Each scene shows the same named points in several views. A view is turned or mirrored, shifted and resized as a whole, has a little noise and may leave points out.

Scene 1
View 1
zer: [-23 -10 -16  21  20  10   0 -15  13  -5 -39   4  45  14  53 -11  11  11
 -44  54 -14]
gep: [-31 -44  16  16  -3  16   7 -24   5  10 -23  -3  39   8  22   7   6  12
 -16  39  -4]
ziz: [  1 -18  -9  13   6  33  25 -27   0   4 -40  -2  38  11  30   7  -2  23
 -32  44  38]
mora: [ -7 -24 -21  12   3   2  17 -13 -13   5 -33   7  21  -5  32  -4  -4  29
 -16  22  14]
kupaz: [-68 -48  10  25  16 -25 -18  -2  -2   2 -15   9  35   9  47 -42  29   9
 -24  31 -59]
mena: [  5 -32  -1  23  -9  31   9 -19  -2  24 -30 -10  25  -8  10  40 -10   8
  16  19  32]
Zeda: [-12 -26 -10  14   7 -27  26  -9 -28  12 -32  34   0 -20  25 -18 -10  44
  -3   1 -12]
riv: [-25 -15   8  39  30  17 -15 -10   3  19 -30  -2  30  11  44  -9  16   1
 -10  29  -7]
vulo: [-16 -18 -12  24  19 -15   8  -5 -18  15 -32  22   7 -10  36 -19   2  29
  -5   8 -12]
Lav: [-15 -11 -33  20   9 -30  17  -6  -2  -7 -45  36  18 -14  43  -3  -4  30
 -23  27 -41]
fod: [-17  -2  37  40  50   6  14 -23 -18  29 -34  33   9   8  37 -41   4  36
 -18  18  -4]
kosur: [ 26 -16 -13  30  -8  53   2 -22   9  28 -37 -25  30  -5  12  72 -15  -5
  25  26  50]
fivut: [-18  -4 -13  47  33  12 -29   2   5  17 -35  -3  28   6  54  -4  16  -7
  -2  25 -18]
dud: [-32 -51 -27   4 -17 -22  10  -4 -10  -4 -23   5  26 -10  28  -4   2  23
 -14  19 -15]
dad: [-23 -35 -40  14 -15 -47   5   6  -8  -5 -31  28  11 -27  31  12  -9  22
   6   6 -52]
pozil: [-19 -31 -16  36   6  11 -28   4  -4  25 -23 -16  20  -6  31  15   9  -8
  27   5  -1]
Tet: [-28 -38 -25  18   3 -16  -7   4 -19  10 -21   2  16 -10  36 -15  10  19
  -1   5  -6]
View 2
Lav: [ 13  28   3  -9   4 -19 -24 -28  17  11  11 -25 -10  -3  -6   7 -37   0
  15 -23 -30]
mena: [-23  23   9 -10 -29 -14 -27 -10 -35 -21  31  36  -4  -2   8  17 -29 -20
  12 -12  27]
pozil: [-15  27   4  -5  -7 -32  -4  14 -43 -23  13  11 -13   1  21   4 -30 -22
  21  -6  -8]
kosur: [-35  30  12  -7 -43  -6 -25   7 -28 -40  29  46   1  -9  15  39 -33 -35
  10  -3  43]
Zeda: [ 18  25  -6 -14  -5 -28 -31 -28 -15  14  20   1 -12  -2  -8 -24 -44  18
  20 -33 -10]
gep: [-21  -1  13  -8  -4 -17 -26 -31 -33  -1  35   4 -10  18   4  19 -10 -24
  22 -14  -9]
Tet: [ -1  29   9 -12  -1 -39 -25  -9 -42   7  20   5  -6   0   1   0 -42  -6
  26 -23 -22]
kupaz: [  1  -5   7  -6  32 -36  -5 -23 -35  16  18 -37 -21  24   8  -5  -5 -14
  32 -16 -60]
vulo: [ 10  18  -4  -7   0 -28 -26 -12 -18   7  20  -6 -15   0  -1  -8 -41  10
  29 -23 -14]
zer: [-11   0  13   1   7 -16 -28 -18  -5  11  31 -25 -10   6  -2  48 -28 -20
  39  -8 -27]
riv: [-10  -4  -2   5   5 -18 -15   5 -25  -8  25  -9 -22  10  12  22 -24 -15
  42  -4 -12]
fivut: [ -8   8  -4   7   7 -24  -8  18 -18 -13  14 -17 -23   2  19  23 -32 -18
  41  -1 -20]
ziz: [-16   7  16  -3 -21 -10 -49 -18 -14   6  44  12  -1  -4  -9  50 -44 -13
  39 -12  17]
fod: [ 11 -24 -23  10   4 -13 -31 -12 -15  11  35 -11 -33  11  -3  -4 -31  23
  53 -18   4]
dad: [ 13  52   7 -22   0 -31 -11 -27   0   3  -2 -13  -3  -6   3 -20 -34  -6
  -7 -28 -37]
mora: [ -3  21  12 -10  -9 -26 -36 -21 -21   8  29   6  -4  -2  -6  18 -43  -2
  26 -22  -5]
View 3
riv: [ 36  -1   0  -1  12   9 -21 -29  13   7  14 -27  43  17 -35   9  -3  -4
  -4 -25  25]
kosur: [ 45  -5 -24  -7 -16  35 -64  11  62  11  33  31  41   5  -1  36  23 -48
  29 -40   9]
fod: [  2  -9  -2  11   0   1  -9 -34  11 -11  -1 -14  56  -5 -68   4 -14  41
  13 -22  38]
dud: [  3  -5 -19  29  -4  16  21  24   7  10  17 -29  39  30  -5   2  15   2
  -7 -33  -9]
Zeda: [ -3 -10 -30  25  -3   1  28  21  10  -9  10  -5  58  10 -32  -4   4  33
  20 -22   2]
pozil: [ 53  14 -21   0  10   5 -14  -2  15  18  39  -2  40  14 -16   4   2 -26
   8 -20  -8]
ziz: [ -4 -25  -8   1 -14  29 -39  -6  31  -5   1 -14  41  21  -7  30  17  -3
   8 -57  29]
fivut: [ 58  -2  -5  -9  26   3 -12 -28  15   5  17 -26  48  27 -25   0  -5 -10
  -1 -16  23]
zer: [ 17 -23   5   4  11  24 -12 -20  20  -2  -6 -49  43  41 -11  11   8   4
 -14 -37  38]
Lav: [ 23 -24 -18  21  10  20  27  13  32  -8   1 -25  58  33 -19  -7   9  18
   3 -15  23]
Tet: [ 13   0 -24  11   4  -3   7  10  -1   6  22 -15  44  20  -9   6   6   1
   9 -36 -11]
dad: [ 31  -8 -33  37  11  17  55  41  24   4  18 -20  55  35 -11 -18  14  10
   2  -5  -6]
kupaz: [ 19  12  10  29  16   6  29 -21 -18  22  13 -66  31  32 -39 -11  -4  16
 -35 -14   6]
mena: [ 23   2 -22   9 -18  27 -38  12  42  12  29  18  38   3 -13  27  18 -27
  19 -38   4]
gep: [ 10   2   2  24 -14  32 -17  -7  22  17  15 -28  29  15 -28  17  13  -8
 -14 -34  14]
View 4
mora: [ -6 -18  58  17   3 -11  13  -6   0  18 -17  -6 -11  18   6   1  24  49
 -34 -20   3]
kupaz: [-19  14  32   1  16   4  15   5 -11 -18 -12  54 -54   2  -5  -9  42  18
  12 -39  18]
kosur: [ 23   3  71  41 -31 -19  21  -2  -8  89 -20 -55  -4  34   9  16  42  55
 -33  40 -12]
Lav: [-10 -15  43  26  20  -5 -22   4   6  10 -18  27  -2  19 -24 -24  20  30
 -30 -36  -5]
vulo: [-13 -29  42  22   1 -19  14  -1   4  11  -4  14 -22   4  -8  -8  18  35
 -23 -22  -3]
dud: [-16  15  42   3  -1  -8   7   6  -4  -4 -29  -2 -15  15   3 -12  36  46
 -23 -35  -5]
zer: [  8  -6  73  23  33  16 -10 -12 -16  26 -19  30 -25  35   0   5  36  35
 -20 -19  25]
riv: [  9 -12  58  28   7  -1  17  -6 -12  38  -5  25 -44  17  -2  10  37  26
  -5   3  19]
mena: [  8   2  56  23 -21 -24  24   4   0  61 -16 -38 -14  24   8  10  36  53
 -32  20  -1]
pozil: [  7   6  44  33 -29  -7  31   4 -15  35 -14  -4 -32   9  -1   1  44  28
   3   8 -19]
dad: [-22  11  20  22  -7 -15 -11  20   5  -2 -27   9   1   9 -27 -38  28  28
 -19 -36 -33]
Zeda: [-25 -31  31  12   1 -33  13   8  16   1  -6   6 -11  -1  -8 -17  12  41
 -36 -32  -7]
fod: [-11 -55  48  17  23 -27  21  -6  16  30  18  36 -45   4  -7   6  12  31
 -24  -8  33]
fivut: [ 15 -12  59  45   3   9  12  -8 -20  37  -7  30 -38  14 -11   1  38  16
   3   2   0]
View 5
Zeda: [-37  11 -25  -1  17  -9  14  10  -1  16  12  56 -26  -5  36   0  -8 -20
  21   8  -9]
gep: [-32  22 -34  36   4 -21  -4   5  14   2 -41  28 -13  31  21 -17 -25 -25
   3 -18 -23]
fod: [ -1   9 -12  20  19  -4  12   0  17  46 -10  49 -55   4   4  -2 -35 -15
  14 -17 -25]
fivut: [-10   6 -13  16  13  -3 -12  10   7  18 -38  41 -16  47 -27  -5  11 -31
  19 -19  -6]
kupaz: [ -3   6 -27  10   3  14  13 -10 -22 -23 -11  23 -23  49  10  18 -21 -21
 -11 -32 -17]
dud: [-51  12 -37   8   3 -10   6   5  -4 -14  -9  40  -2  30  37 -11  -3 -26
   5   2  -9]
dad: [-28  23 -28   2  20  -1   1  14 -13 -16   7  52  15  14  29  18  13 -35
  27   0  15]
vulo: [-29   7 -20   4  15  -6   7   9   4  17  -3  52 -25  12  16  -2  -4 -22
  18   0 -10]
Lav: [-18  17 -28  10  16   7  10   1  15   9  12  61   2  23  23   1  -4 -36
  10   1  21]
kosur: [-66  30 -24  44  15 -57 -38  39  42  31 -77  45   9  17   0 -45  15 -35
  46   3 -21]
ziz: [-46  15 -32  37   4 -24  -2   5  50  31 -36  50 -15  33  16 -47 -19 -29
   5   0 -15]
pozil: [-41  10 -16  12  12 -24 -21  27 -10   3 -47  35  -8  28  -9  -9  21 -25
  34 -11 -21]
mena: [-59  24 -27  33  11 -46 -23  31  24  20 -55  41  -4   9  15 -31   0 -27
  35  -1 -26]
mora: [-47   9 -30  16   8 -16   4   7  21  20 -16  53 -16  24  24 -25  -7 -25
  13   6 -11]
Tet: [-50   2 -28   2   4 -12   4  11  -5   1 -18  44 -19  28  18 -14   7 -19
  13   3 -21]
riv: [-13  10 -19  23  11  -9  -7   6  12  19 -40  37 -24  39 -15 -12  -8 -25
  13 -22 -17]
View 6
Lav: [-13  -5 -11  -4 -23  -3   9  -2 -23  27   7  15   9 -22  -3  20  22   9
  -7 -11  21]
kosur: [  4  -3   0  -2 -20   5 -20  -4  19  -6 -23 -15  31 -14  22  10  -4 -43
  21   6   6]
Zeda: [-18   7  -2  14 -27 -14   9 -11 -23   3  -6   3  12 -17  -9  24  26   3
  -5 -24  23]
fod: [-24  11  -9  10 -23  10  -5 -22 -19   1 -18  16   1 -14  -5  21   1  23
  19 -35  27]
Tet: [ -6  10   1   7 -18   0   8  -9 -26   8  -7 -10   4 -14  -2  23  27 -13
  10 -13   6]
kupaz: [ -3  13   0  -3   3   5  15 -16 -43  34 -14  15 -16 -13   3  22  27  21
  10 -27  -6]
mena: [ -1   5   6   3 -18  -3 -10  -7   7  -2 -23  -9  25 -14  11  15   5 -28
  17  -5   9]
vulo: [-15   5  -8   8 -24  -1   4 -12 -26   6  -7   3   7 -16  -3  21  21   3
   4 -21  17]
dad: [ -6  -8  -7   2 -18 -21  13  -3 -26  23   4   6  15 -21   2  19  41  -3
 -21 -11   7]
gep: [  0  16  15  -4  -4   1   1  -9  -6  19 -21   6   8 -14   5  20   6  -4
  19 -13   6]
zer: [ -6   8  -2 -14 -11  27   2  -5 -18  32  -4  10  -6 -16   0  22  -1   5
  28  -7  13]
fivut: [ -4  -6 -21  -6 -13  23  -7 -15 -24  15 -10   3  -2 -14  15  12  10  -1
  19 -13  -2]
riv: [ -6   4  -9  -3 -11  18  -6 -15 -19  13 -17   4  -1 -13   9  15   5   2
  23 -17   4]
pozil: [  1  -2 -11   4 -12   4  -5 -14 -20   3 -19 -12   8 -11  18  11  22 -20
  13 -11 -10]
ziz: [ -8  14  10  -4 -21  15  -2   0   4  13 -10   0  13 -16  -5  24  -6 -14
  26  -2  26]
mora: [-10   9   3   3 -24   2   5  -5 -13  10  -4  -2  10 -17  -7  24  12  -9
  12  -8  20]
dud: [ -3  11  10   2 -12 -11  16  -2 -23  23  -5  -2   7 -17  -4  26  29  -9
   1  -9   8]

Which points are out of place in each view (at most two, in the order of its rows)? Write - if all are in place.
view 1 -> Tet
view 2 -> ziz
view 3 -> Lav
view 4 -> kupaz
view 5 -> dad
view 6 -> zer
